Each scene shows the same named points in several views. A view is turned or mirrored, and shifted as a whole, has a little noise and may leave points out.
In the rows, 128 means zero.

Scene 1
View 1
K26: [131 115 105 152 133 100 145 112 138 134  96 126 116 157 152 158  81 123
 144 100  88 120  94 135 188 155]
K248: [128 118 114 140 174 119 124 111 130 141  99 118 106 166 156 101 155 127
 151 125  98 111 148 147 177 123]
K199: [172 126 124 132  95 120 157 124 118 131 167 114 131 144 121  95 101  94
 146 106 115 128 112 160 167 146]
K61: [156 131 141 111 127 131 154 108 128 118 160 150 109 128 144  88 122 121
 141 117  98 109 130 187 202 114]
K655: [145 136 130 134 118 135 166 125 149 104 163 153 126 138 133 113 109 132
 168 116 111 103 136 167 194 147]
K31: [151 112 103 148 136 105 130 121 113 155 111  88 123 171 135 107 126  97
 144 110 107 133 119 133 151 145]
K578: [168 126 121 137 113 128 148 131 118 134 167 104 133 158 116  73 138  96
 159 118 127 125 142 155 151 143]
K525: [154 115 118 129 142 111 130 108 110 150 119 106 110 156 145  91 134 101
 132 114  97 127 122 156 170 121]
K962: [159 118 120 130 124 112 141 112 114 142 133 113 116 149 138 100 114 101
 136 109 101 126 113 158 174 131]
K33: [115 113  97 160 166 103 129 114 143 139  72 118 112 173 159 152 115 135
 154 111  90 114 120 122 180 152]
K641: [146 106  96 151 157 100 113 116 107 168  88  74 117 183 142 100 147  94
 139 115 104 135 127 125 143 138]
K308: [127 110  89 169 155 102 126 126 132 151  81  92 125 187 143 137 124 116
 160 111 107 125 126 109 151 164]
K664: [170 109 103 146 126 104 124 123  95 168 124  65 128 177 123  80 140  75
 137 110 116 144 121 132 130 142]
K450: [144 119 103 159 111 107 154 128 137 130 123 115 134 161 130 146  81 113
 160 100 108 124 102 128 168 172]
K764: [159 120 110 146 123 117 141 130 119 142 141  97 131 166 123  92 131  98
 157 114 120 127 133 141 149 150]
View 2
K962: [117 129 118 118 134 142 181 139 112 113 132 138 100 116 128 105 115 110
 166 167 125  82 141 117 114 117]
K450: [ 87 118 108 145 126 141 181 173 154 117 132 169  96 119 127 108 110 104
 132 183  89  75 167 107 115 130]
K655: [ 99 103 119 134  96 121 186 119 116  88 127 120  98 110 114 107 124  90
 165 206  86  75 153 118  84 159]
K664: [125 162 109 109 157 146 176 143 140 164 121 154 100 107 128 112 112 125
 178 108 126  92 143  86 131 111]
K26: [ 93 115 117 154 134 133 171 180 125  89 135 180  98 133 133 106 111 112
 130 202 114  79 168 121 139 121]
K61: [120 111 127 114 108 130 186 107  84  81 132 105 102 114 120 102 123  97
 181 197 124  78 132 133  88 133]
K525: [127 140 123 119 143 132 172 133  99 112 126 143 102 119 128 108 118 120
 178 155 140  91 141 111 132 118]
K31: [115 146 114 129 148 133 171 151 131 135 122 164 100 117 128 112 114 122
 164 142 120  91 155  94 138 122]
K308: [105 144 116 156 149 111 157 166 136 121 112 194  98 125 128 119 118 129
 155 153 108  99 177  82 166 143]
K764: [112 141 111 122 132 132 179 132 138 140 119 143  99 106 121 113 118 111
 175 142 102  87 151  91 112 136]
K248: [126 138 131 141 136  97 158 123  88  91 110 156 101 123 123 116 129 126
 186 168 131 104 157  98 153 150]
K199: [106 123 109 110 120 155 194 134 136 130 135 121  98 105 122 103 112  96
 162 164 102  71 139 116  80 121]
K578: [115 137 112 109 121 135 187 111 134 143 119 119  99  98 115 111 120 103
 186 140  97  84 141  95  90 141]
K641: [127 160 118 131 163 124 161 151 122 138 114 177 100 121 131 116 116 135
 175 125 135 101 156  84 164 121]
View 3
K199: [169 108 137 143  82 130 165 123 153 162 134 133  92 145 147  91 111  71
 117 147 126 124 139 158  89 150]
K26: [149 146 129 118 109 155 184  64 128 171 146 112  86 186 139  99 121  97
  71  96 103 105 145 130 109 130]
K664: [128  87 128 146  95 114 128 129 173 201 120 166  61 151 145 127 149 119
 107 137 136 109 150 145 103 119]
K641: [118 116 116 143 119 123 142 114 154 200 124 162  60 166 142 144 156 137
  85 114 134 105 154 131 118 109]
K308: [112 123 109 132 132 158 170  77 155 187 129 147  71 187 150 143 148 121
  69 113 128 108 142 127 112 105]
K655: [173 147 117 147 114 158 210 117 127 129 142 123 114 150 152 107  99  61
 102 146 133 140 131 150  93 156]
K248: [136 162 103 152 142 133 184 127 119 162 134 153  84 155 143 151 139 125
  80 113 141 125 150 129 122 126]
K764: [140 104 119 149 106 137 161 122 162 172 126 152  82 153 152 124 131  93
 105 148 139 123 139 149  96 130]
K450: [146 113 129 124  99 164 180  67 157 169 138 119  89 183 151  98 118  79
  86 126 112 112 134 142  93 130]
K578: [154 102 120 158 101 131 165 144 161 160 125 155  90 138 154 121 123  81
 119 162 146 132 137 157  90 141]
K33: [125 156 110 126 138 162 189  69 128 173 140 130  81 190 144 135 138 120
  58  94 118 109 145 121 119 114]
K31: [133 113 123 139 107 131 153 108 155 188 129 150  72 163 145 124 141 113
  91 123 128 110 148 139 107 121]
View 4
K641: [116 151 105 158 107  74 126 118  98 108 126 125  60  92 220 157 100 139
 104 129 137 115 151 127 168 123]
K33: [ 96 130 120 117  64 100 135  79 101 109 153 161  58 143 209 170  95  95
  80 145 144 121 155 129 177 139]
K962: [125 119 110 162 113 125 138 110 132  84 172 124  67 118 181 156 101 118
 124 138 153 106 122 120 155 121]
K525: [121 125 109 164 115 106 141 111 111  97 155 121  63 110 187 152 101 119
 128 135 151  95 119 124 167 121]
K199: [134 112 108 165 122 137 134 124 170  72 195 121  72 108 170 157 104 116
 131 137 149 124 122 117 127 116]
K308: [103 146 112 128  80  79 124 103 113 111 143 151  59 111 221 168  99 117
  82 136 131 138 167 130 161 132]
K655: [109  95 124 136  99 127 150 103 167  94 215 152  64 128 150 160 109  63
 132 150 148 122 110 128 131 129]
K61: [117  93 120 160 117 134 158 103 137  92 200 131  64 128 145 151 107  78
 152 146 161  85  86 125 153 124]
K31: [120 139 106 154 106  96 127 117 125  95 151 128  64 101 206 159 101 132
 106 132 139 124 147 123 154 122]
K26: [113 120 115 126  70 139 131  80 126  82 173 150  67 155 200 172  92 109
  80 146 152 124 153 117 165 133]
K578: [124 122 110 166 132  96 137 138 164  94 183 124  65  80 171 151 112 107
 143 135 136 125 119 129 124 115]

In a view up to two points have been moved. Name them for each view, in the order of its rows, or write none.
view 1 -> K308
view 2 -> none
view 3 -> none
view 4 -> K33

Scene 2
View 1
K240: [157 198 133 110 152  81  94 167 101 162 129 130 145 153 131 122 165 127
  98 139 131 174 116  76 114 133]
K118: [197 190 129 116 106 125 107  93 119 149 151  87 172 136 149 106 145 106
 102 122 121 118 124 132 104 125]
K439: [194 162 140 138 119 138 122  91  96 162 135  95 165 135 128 120 149 112
 117 139 128 142 132 136  95 120]
K111: [134 171 142 142 129 102  97 128 116 142 134 134 145 145 112 127 141 116
 111 140 145 151 138 107  99 123]
K980: [150 190 132 125 111 103  91 113 136 133 152 117 157 143 135 111 136 106
 100 124 136 123 131 115 104 125]
K541: [180 176 133 125 140 111 113 126  94 166 132 110 155 148 127 119 161 118
 110 140 124 159 120  98 103 128]
K189: [ 58 145 151 186 103 103  83 100 156  99 145 165 131 142  78 134 103  99
 121 139 174 123 169 123  78 115]
K363: [ 90 150 142 170 128 100  96 117 130 125 136 155 134 153  86 131 128 106
 120 143 155 143 149  96  85 122]
K520: [129 166 148 146 128 104  95 130 114 141 130 138 142 139 109 132 140 118
 113 143 152 157 143 115  97 120]
K75: [171 189 115 125 103 114 104  81 143 133 164  96 168 152 141  96 135  93
 101 115 117  97 121 108  97 131]
K59: [140 186 174 124 110 105  74 155 112 137 124 135 145 104 131 144 132 135
 104 143 176 170 159 170 116 108]
K103: [123 169 127 146 142  91 102 128 120 144 138 140 141 165 104 119 148 109
 111 139 133 149 126  70  94 132]
K817: [182 187 102 123 134 105 118  96 120 156 156  98 164 175 135  92 159  96
 103 122  98 117 102  61  96 141]
K994: [130 188 158 129 102 103  75 135 133 124 140 132 148 119 129 131 126 120
 103 133 165 142 153 153 109 114]
K283: [111 188 149 129 134  77  75 167 123 136 130 153 135 140 116 133 142 126
 102 141 160 167 140 102 111 123]
K990: [132 167 134 153  94 121  97  77 148 117 157 118 157 140 117 112 118  94
 112 124 143 102 147 134  88 120]
K182: [136 181 117 137 125  95 100 108 137 133 154 124 152 166 120 106 140  99
 104 125 124 120 122  76  95 134]
K711: [153 186 151 120 137  95  91 160  99 157 124 131 145 132 127 133 154 132
 105 145 149 177 135 116 114 122]
View 2
K283: [108 186 171 157  82 105 104 138 156 117  83 137 145 121  83 202 154 154
 159 128 128 136 139 149 154 153]
K990: [ 86 153 144 158  84 122 150 135 116 156  78 157 130 121  62 122 125 158
  94 141 122  78 138 129 145 122]
K980: [105 160 139 161  77 116 127 131 149 146  95 150 132 151  57 140 146 147
 131 147 129  97 134 144 141 126]
K541: [112 165 123 174 113 132 128 147 179 147 125 123 158 144  37 159 157 129
 162 142 122 111 122 133 131 158]
K182: [114 143 116 148  88 135 134 137 159 158  89 145 128 136  52 156 153 150
 121 144 125 112 147 162 162 127]
K59: [ 86 209 203 182  80  83 107 134 133 105  98 141 159 134  84 166 135 148
 163 130 130 102 115 108 118 158]
K711: [107 189 162 174  98 108 109 143 170 122 112 127 159 138  63 184 156 138
 175 134 127 124 122 131 132 164]
K189: [ 76 167 179 140  89 119 142 142  93 136  38 153 132  59 100 177 118 177
  81 115 118 108 157 134 174 138]
K439: [ 94 163 130 183 120 131 146 149 154 154 127 129 162 135  34 126 138 131
 141 143 117  82 115 107 118 156]
K118: [102 156 123 178  88 120 139 132 157 157 123 146 141 174  33 106 143 134
 138 157 127  75 118 126 118 128]
K111: [101 170 149 162 100 122 127 144 151 138  94 135 149 117  64 172 146 147
 141 132 122 115 134 136 147 152]
K363: [ 94 163 154 147 106 131 136 149 129 141  65 137 144  77  80 188 137 161
 111 119 117 121 150 141 169 152]
K817: [127 129  81 157 100 150 141 141 187 176 118 137 133 164  22 136 164 134
 136 156 124 106 138 163 150 128]
K240: [126 173 134 165  96 121 105 142 194 132 116 125 151 152  53 193 172 135
 183 140 128 139 131 156 145 158]
K103: [112 155 127 149 107 139 131 149 162 149  87 131 143 108  60 187 155 149
 134 130 119 130 147 155 166 150]
K75: [107 139 110 160  79 129 144 130 151 168 103 155 125 165  38 109 143 145
 114 157 128  81 134 146 140 113]
View 3
K75: [129 124 150 170 121 160 109 132 163 147 165  99  94 112 192  84 132 118
 126 124 131 127 124 145 123 107]
K363: [128 137 113 161  94 131 138 165  95 192 109 111 150  96 129 122 131 147
 159 100 121 159 111 119 124 130]
K711: [164 161 122 153  98 129 130 119 130 178 161  88 128  75 121 122 140 166
  98  92  86 171 158 103 144 108]
K59: [132 184 130 136  87 140 140 164 131 175 164  99 145  91 105  99 129 138
  99  87  49 179 176 100 136  98]
K990: [100 132 142 154 108 156 121 176 134 162 138 119 127 119 164  81 123 107
 151 115 113 139 120 141 114 113]
K541: [164 128 128 147 123 128 104  96 139 170 167  96 109  75 149 114 140 163
 102  98 111 157 139 121 140 109]
K240: [187 153 118 180  98 130 132  97 136 176 160  71 112  72 139 136 147 181
  96 101 113 163 149 103 149 115]
K994: [123 173 135 155  88 149 143 171 135 168 154  99 137 104 128  95 128 127
 118 101  75 163 158 112 129 103]
K111: [144 143 123 156 102 134 128 138 121 179 142 100 131  88 136 116 135 151
 126 100 107 160 134 117 132 116]
K118: [134 130 152 146 128 152  99 118 169 147 184 102  95 100 176  80 132 124
 102 111 104 140 145 139 129  95]
K182: [146 130 131 185 105 148 127 132 136 166 138  92 110 101 172 114 137 142
 137 119 142 138 116 130 129 121]
K189: [ 95 148 117 161  81 144 152 212  87 192  93 124 167 117 125 107 121 120
 183 105 111 157 108 122 113 131]
K817: [164 108 136 178 128 143 101  90 155 157 162  89  85  90 191 112 142 152
 119 121 153 132 115 139 134 116]
K520: [140 146 121 149 101 131 129 143 116 182 139 104 138  87 128 115 133 151
 127  95  99 165 136 114 132 116]
K439: [133 116 140 116 138 132  86 111 144 163 174 119 112  85 153  87 131 137
 108  96  96 154 139 136 127 101]
View 4
K980: [104 133 147 123 138 140 127 152 142 133 104 102 156 118 153 129 166 103
 133 103 132 131 127  99 114 138]
K990: [126 138 140 116 118 166 144 165 151 109 128  87 149 109 172 130 146 114
 105  82 133 127 121 115 120 122]
K75: [110 118 137 108 155 124 134 181 145 125 123 104 144 116 160 120 162  95
 128 102 153 134 122 128 138 147]
K59: [ 83 144 151 166 101 157 143 113 141 146  84  58 186 109 155 151 177  94
 124  95 101 140 143  40  62 127]
K240: [ 81 127 158 147 167 128  74 122 150 152  81 118 152 142 117 148 190  95
 164 120 106 123 124  52 103 153]
K711: [ 79 127 152 161 147 140  96 119 152 147  88  86 160 130 132 154 186  89
 144 106 101 130 130  41  87 145]
K103: [115 139 156 130 152 167  73 133 162 121 109 122 135 139 131 149 164 121
 137  97 103 108 110  75 119 132]
K541: [ 88 108 143 148 173 129  89 147 161 135 113  88 139 132 135 151 183  80
 138 101 116 129 119  62 115 157]
K994: [ 99 148 150 143 103 160 143 128 139 136  92  78 177 110 160 138 165 107
 123  96 114 135 138  72  81 124]
K283: [ 98 156 164 145 121 165  95 107 145 144  76 112 167 131 131 147 172 121
 147 108  94 118 130  53  84 126]
K363: [130 156 157 133 120 200  87 124 165 108 114 108 141 131 144 155 150 136
 117  82  90 104 112  70 105 110]
K111: [105 136 151 142 137 162  99 133 157 127 106  95 149 127 142 149 168 108
 129  94 106 121 121  67 102 132]
K439: [ 93 100 130 150 163 133 120 166 166 122 136  56 138 117 156 152 174  69
 112  83 127 138 120  73 117 153]
K817: [103 106 141 111 193 115  87 176 156 129 123 125 124 136 136 130 173  90
 147 110 144 123 111 113 152 163]
K182: [116 135 151 112 152 149  97 154 151 124 111 127 139 130 142 132 161 116
 139 104 127 117 115 108 131 137]
K520: [105 139 151 147 130 169 102 127 158 126 105  88 151 127 144 154 167 109
 125  90 100 120 123  60  98 129]

In a view up to two points have been moved. Name them for each view, in the order of its rows, or write none.
view 1 -> K103
view 2 -> K439
view 3 -> K990, K817
view 4 -> K711, K363

Scene 3
View 1
K93: [115 103  56 107 192 105 177 165 151 130 125 175  70 136  85  85 150 151
 134 189  87 120 126  88  43 165]
K635: [113 106  78 136 174 115 168 147 178 141 176 173 130  99 103  94 144 110
 108 148 119 168 164 129 111 110]
K757: [113  56 132 134 159  85 148  82 147  77 176 146 157 115 117 114 139 122
  95 144 136 150 152 117 144 127]
K581: [108  74  95 130 179 101 162 115 155 110 171 165 134 113 103 103 146 122
 107 159 120 147 167 105 111 121]
K174: [113  85  99 130 171 102 162 125 162 113 167 161 135 109 101 103 143 121
 110 149 122 153 153 121 119 127]
K759: [126 161  56 121 172 127 186 216 204 175 140 178 101  94  73  83 144 116
 143 135 101 168 115 166  93 146]
K863: [137 130  85 116 138  94 164 162 169 123 119 157  73 134 118  79 132 150
 111 158 104 150  67 135  67 179]
K792: [125  69 134 115 150  74 152 102 142  64 136 136 126 134 105 110 136 146
 115 148 124 129  96 122 121 177]
K561: [100  60  90 141 185 106 157  96 151 114 197 171 147 106 116 104 148 112
  89 166 126 158 204  90 116  89]
K925: [129 101 114  86 173  80 174 165 149  80  89 140  93 140  53 108 144 161
 171 149  99  96  57 133  94 230]
K730: [117 124  87 132 171 118 174 170 194 148 171 168 146  85  82  99 145 102
 126 123 122 173 149 162 136 120]
K107: [125  96 116 120 153  91 160 131 163  97 145 146 128 118  99 103 137 132
 120 138 123 147 107 141 124 161]
K542: [112  66  94 118 176  90 158 109 136  93 147 160 102 138 110  98 144 146
 108 181 109 126 139  81  78 149]
K611: [121 100 100 150 140 105 151 112 177 128 190 163 140 100 142  91 133 108
  70 141 135 192 154 137 126  96]
K23: [118  80 114 124 161  90 157 114 155  93 157 150 132 119 106 105 140 130
 108 148 123 146 129 123 121 146]
K762: [131  99 131 124 137  85 154 125 167  90 145 139 136 115 108 105 132 129
 111 127 131 155  90 156 139 163]
K692: [105  47 114 131 178  90 151  83 139  84 177 154 145 120 112 112 144 127
  98 162 128 139 172  91 122 121]
K755: [123  97  88 103 174  91 170 152 147 102 115 157  82 139  84  94 143 155
 139 171  97 114  94 105  68 190]
View 2
K23: [104 133 163 147 150 115 141 146 133 156 106 131 140 117 155 129 103 119
 115  98 142 104 125 131 146 120]
K174: [ 97 133 141 151 146 109 131 144 130 155 108 139 129 107 146 140  96  95
 120 100 144 110 119 127 154 139]
K581: [ 97 132 143 148 142 102 124 143 127 165 116 147 125  97 163 147 103  87
 119  91 150 117 115 133 156 141]
K755: [ 96 120 153 165 149  93 184 148 180 126  77  78 123  92 184 166 154 116
 113  76 147  97 132  75 115 114]
K757: [113 139 178 136 152 121 126 149 110 180 127 163 142 121 170 117  94 121
 110 102 147 109 123 164 161 113]
K759: [ 72 123  83 179 148 110 154 139 170  95  62  75 121 111  68 162  84  79
 140 115 123  97 121  51 129 172]
K762: [108 135 173 149 160 132 159 148 140 141  95 111 154 143 131 112  94 147
 114 113 129  89 136 123 134 104]
K611: [ 84 129 139 133 127 105  88 128 111 165 115 137 165 130 108 109  75 108
 134  94 138 107 112 156 160 163]
K863: [ 79 115 145 156 133  92 162 134 179 114  66  49 161 119 135 139 139 137
 126  75 134  84 131  81 106 134]
K542: [ 97 122 162 146 133  84 144 143 148 162 106 117 130  87 204 154 147 105
 112  65 157 111 120 123 136 126]
K925: [114 130 171 179 179 125 231 165 193 108  65  71 112 108 182 164 150 140
  99 103 135  83 149  56 103  75]
K107: [104 134 161 153 157 124 159 149 144 141  94 113 141 125 142 129 103 128
 115 105 134  95 131 115 137 113]
K792: [114 132 193 147 158 119 170 152 148 153 100 112 145 123 187 125 129 150
 104  92 142  94 137 127 129  87]
K93: [ 80 114 123 168 132  72 162 140 181 126  78  79 112  71 180 185 159  81
 121  64 151 109 120  68 120 147]
K730: [ 89 136 107 164 157 126 133 144 133 131  94 131 123 121  81 140  59  81
 132 128 128 106 119 100 157 159]
K561: [ 95 133 137 140 131  93  94 138 106 184 133 175 125  90 166 143  93  70
 122  86 156 128 106 158 174 158]
View 3
K107: [131 137 140 125 115 114 128 110 132 135 146 155  87 157 135  88 108 103
 137 110 125 130 125 106 133 125]
K561: [ 81 146  72  95 151 114 122 118 138 105 109 168  70 129 118  47 165 118
 196  95 111 115 132 142 133  49]
K925: [161 104 178 138  41 123 152  87 154 173 198 130  74 157 131 145  95  77
 136 110 105 143  69  77 135 161]
K611: [101 163 113 110 192 104 106 136 118 100  90 167  99 142 130  53 128 109
 142 109 123 110 159 125 130  85]
K762: [139 143 148 131 122 111 121 108 127 126 147 161  95 168 146  79  97 111
 121 115 140 135 144 105 132 140]
K542: [118 122 120 110 116 129 122  92 172 102 149 140  64 120 128 100 160  92
 183 108  90 130  98 100 128  98]
K174: [106 140 111 111 131 111 128 119 129 130 125 159  81 144 122  73 130 105
 162 100 115 119 123 123 134  86]
K759: [114 139 163 118 140  88 147 168  88 207  93 136 110 144  92 131  78  50
 114  91  87  83  80 107 141  95]
K863: [146 128 184 130 141 115 119 120 147 132 133 124  97 131 127 141 107  57
 119 117  84 115  91  70 126 142]
K23: [122 137 122 118 122 117 124 105 141 118 143 157  79 149 134  76 127 109
 154 108 122 132 129 112 132 109]
K757: [112 146  97 114 128 119 116  95 143  95 145 174  73 155 145  43 139 136
 167 109 142 141 156 127 132 100]
K581: [100 138 100 106 130 114 127 114 138 122 125 159  74 136 120  71 145 107
 176  99 111 120 120 125 133  77]
K730: [101 151 122 114 141  90 140 154  86 179  98 164 102 159 108  77  91  93
 131  91 122  99 123 134 143  81]
K755: [139 112 159 123  90 124 137  99 162 144 162 126  73 130 122 139 126  67
 156 107  82 126  70  82 131 126]
K792: [144 127 141 128  98 128 122  81 161 106 176 152  74 155 151  90 124 112
 148 119 128 149 127  94 128 143]
K692: [102 137  85 106 123 123 120  93 154  96 143 167  64 138 134  52 161 127
 190 103 122 135 135 128 132  81]
K635: [ 96 147 112 107 153 101 129 141 112 146  99 156  91 138 109  78 124  91
 154  95 105 101 118 127 136  71]
View 4
K762: [136 140 108 161  77 134 131 104 103 122 148 160 129 102 148 175 118  66
  84 114 109 125 130 137 117  96]
K542: [152 153 113 167 130 138 108 157 131 122 103 143  98 162 139 149 149  77
 114 166 111  92 117  92 125 133]
K757: [116 112  97 177 123 164 157 128 108 161 134 148 125 151 142 159 138  85
  95 146  82 121 109 125  97  86]
K107: [133 150 113 165  86 127 119 120 113 121 135 164 119 118 149 161 122  63
  86 123 113 117 128 125 114 108]
K611: [ 88 117  49 175  98 158 134 122  98 156 135 159 111 138 145 122 188  96
 104  94 103 149 126 136 127 113]
K561: [ 82 116  72 187 138 160 133 162 121 173 111 162 100 188 147 106 176  91
 102 140  86 122 107 108  97 115]
K174: [104 139  94 176 105 136 118 143 119 143 123 169 107 150 151 129 146  72
  90 125 103 121 120 116 104 116]
K635: [ 84 146  76 179  92 127 104 146 118 142 123 182  98 151 156 106 162  71
  87 102 113 131 127 120 110 129]
K692: [115 118  99 180 140 161 144 151 121 161 118 148 112 173 141 142 147  86
 103 162  84 109 105 107  97 102]
K93: [151 194 120 163 104  97  56 173 145  89  91 168  78 156 148 122 148  55
 105 147 141  85 134  79 137 170]
K759: [ 87 195  88 171  41  75  50 142 124  97 125 214  87 117 168  93 144  39
  68  62 150 131 151 120 123 158]
K792: [169 144 132 159 106 140 132 120 116 116 132 140 124 121 139 191 111  69
  98 156 106 100 121 116 119 101]
K23: [128 139 106 170 106 140 127 132 116 134 128 157 115 137 146 154 134  72
  93 135 104 114 121 119 112 107]
K925: [188 199 176 153  75  86  81 132 135  71 123 169 114 104 152 191  66  27
  76 154 134  77 135 101 115 125]
View 5
K755: [142 166  78  80 160 117 141  94 109 142 116 178 140 157  93 112 138  92
 148 109 110 132 128 147 118 120]
K730: [142 166 198 104 139 146 100 168  75  82 124 168 117 175 162 150 168  74
 162 116 180 155 138 141 118 108]
K174: [143 152 163 111 150 145 110 133 121 130 125 141 124 186 139 125 155 101
 148 120 185 161 130 153 128 127]
K762: [163 164 139 108 163 134 108 129 137  86 148 134 157 172 164 105 151  91
 113 103 161 124 123 108 129 124]
K23: [150 154 141 111 159 140 114 121 139 127 134 135 138 183 141 111 149 103
 130 114 175 148 125 140 131 131]
K792: [158 161  96 107 168 128 121 101 162 127 148 135 156 178 136  90 137 103
 103 106 153 131 120 128 135 135]
K925: [153 196  42  82 156 104 139 103 118 109 149 209 152 155 111 101 130  65
  99 105  93 117 131 138 128 114]
K93: [130 154  99  74 154 122 146  96  84 164  91 183 121 156  74 131 145  99
 188 117 115 149 134 167 109 116]
K692: [144 143 152 127 155 150 111 116 162 166 132 119 122 206 133 110 146 120
 131 126 211 175 124 171 144 145]
K863: [152 153 112  72 171 121 135 101  93 106 105 148 160 137 114 116 151 100
 173  97 103 108 125 103 101 111]
K581: [139 146 163 113 150 147 113 127 126 150 120 138 118 194 130 125 152 107
 152 123 192 170 128 165 131 132]
K635: [138 148 192 104 146 149 108 146  92 121 109 146 116 179 140 144 164  97
 178 120 186 163 134 151 117 118]
K542: [141 142 115 103 162 136 131  93 142 175 113 134 129 183 100 109 142 120
 153 120 163 158 125 164 128 138]
K107: [154 164 133 103 157 134 113 127 127 105 140 147 146 172 148 112 150  90
 126 108 158 135 126 126 127 123]
K757: [154 148 159 130 158 150 101 124 168 137 146 110 135 203 157 104 149 113
 114 119 211 162 122 147 143 142]
K561: [134 132 194 125 148 160 105 131 136 169 113 116 105 208 132 131 158 122
 165 132 226 191 129 180 135 140]

In a view up to two points have been moved. Name them for each view, in the order of its rows, or write none.
view 1 -> K792
view 2 -> K23
view 3 -> none
view 4 -> K635, K759
view 5 -> K925, K542
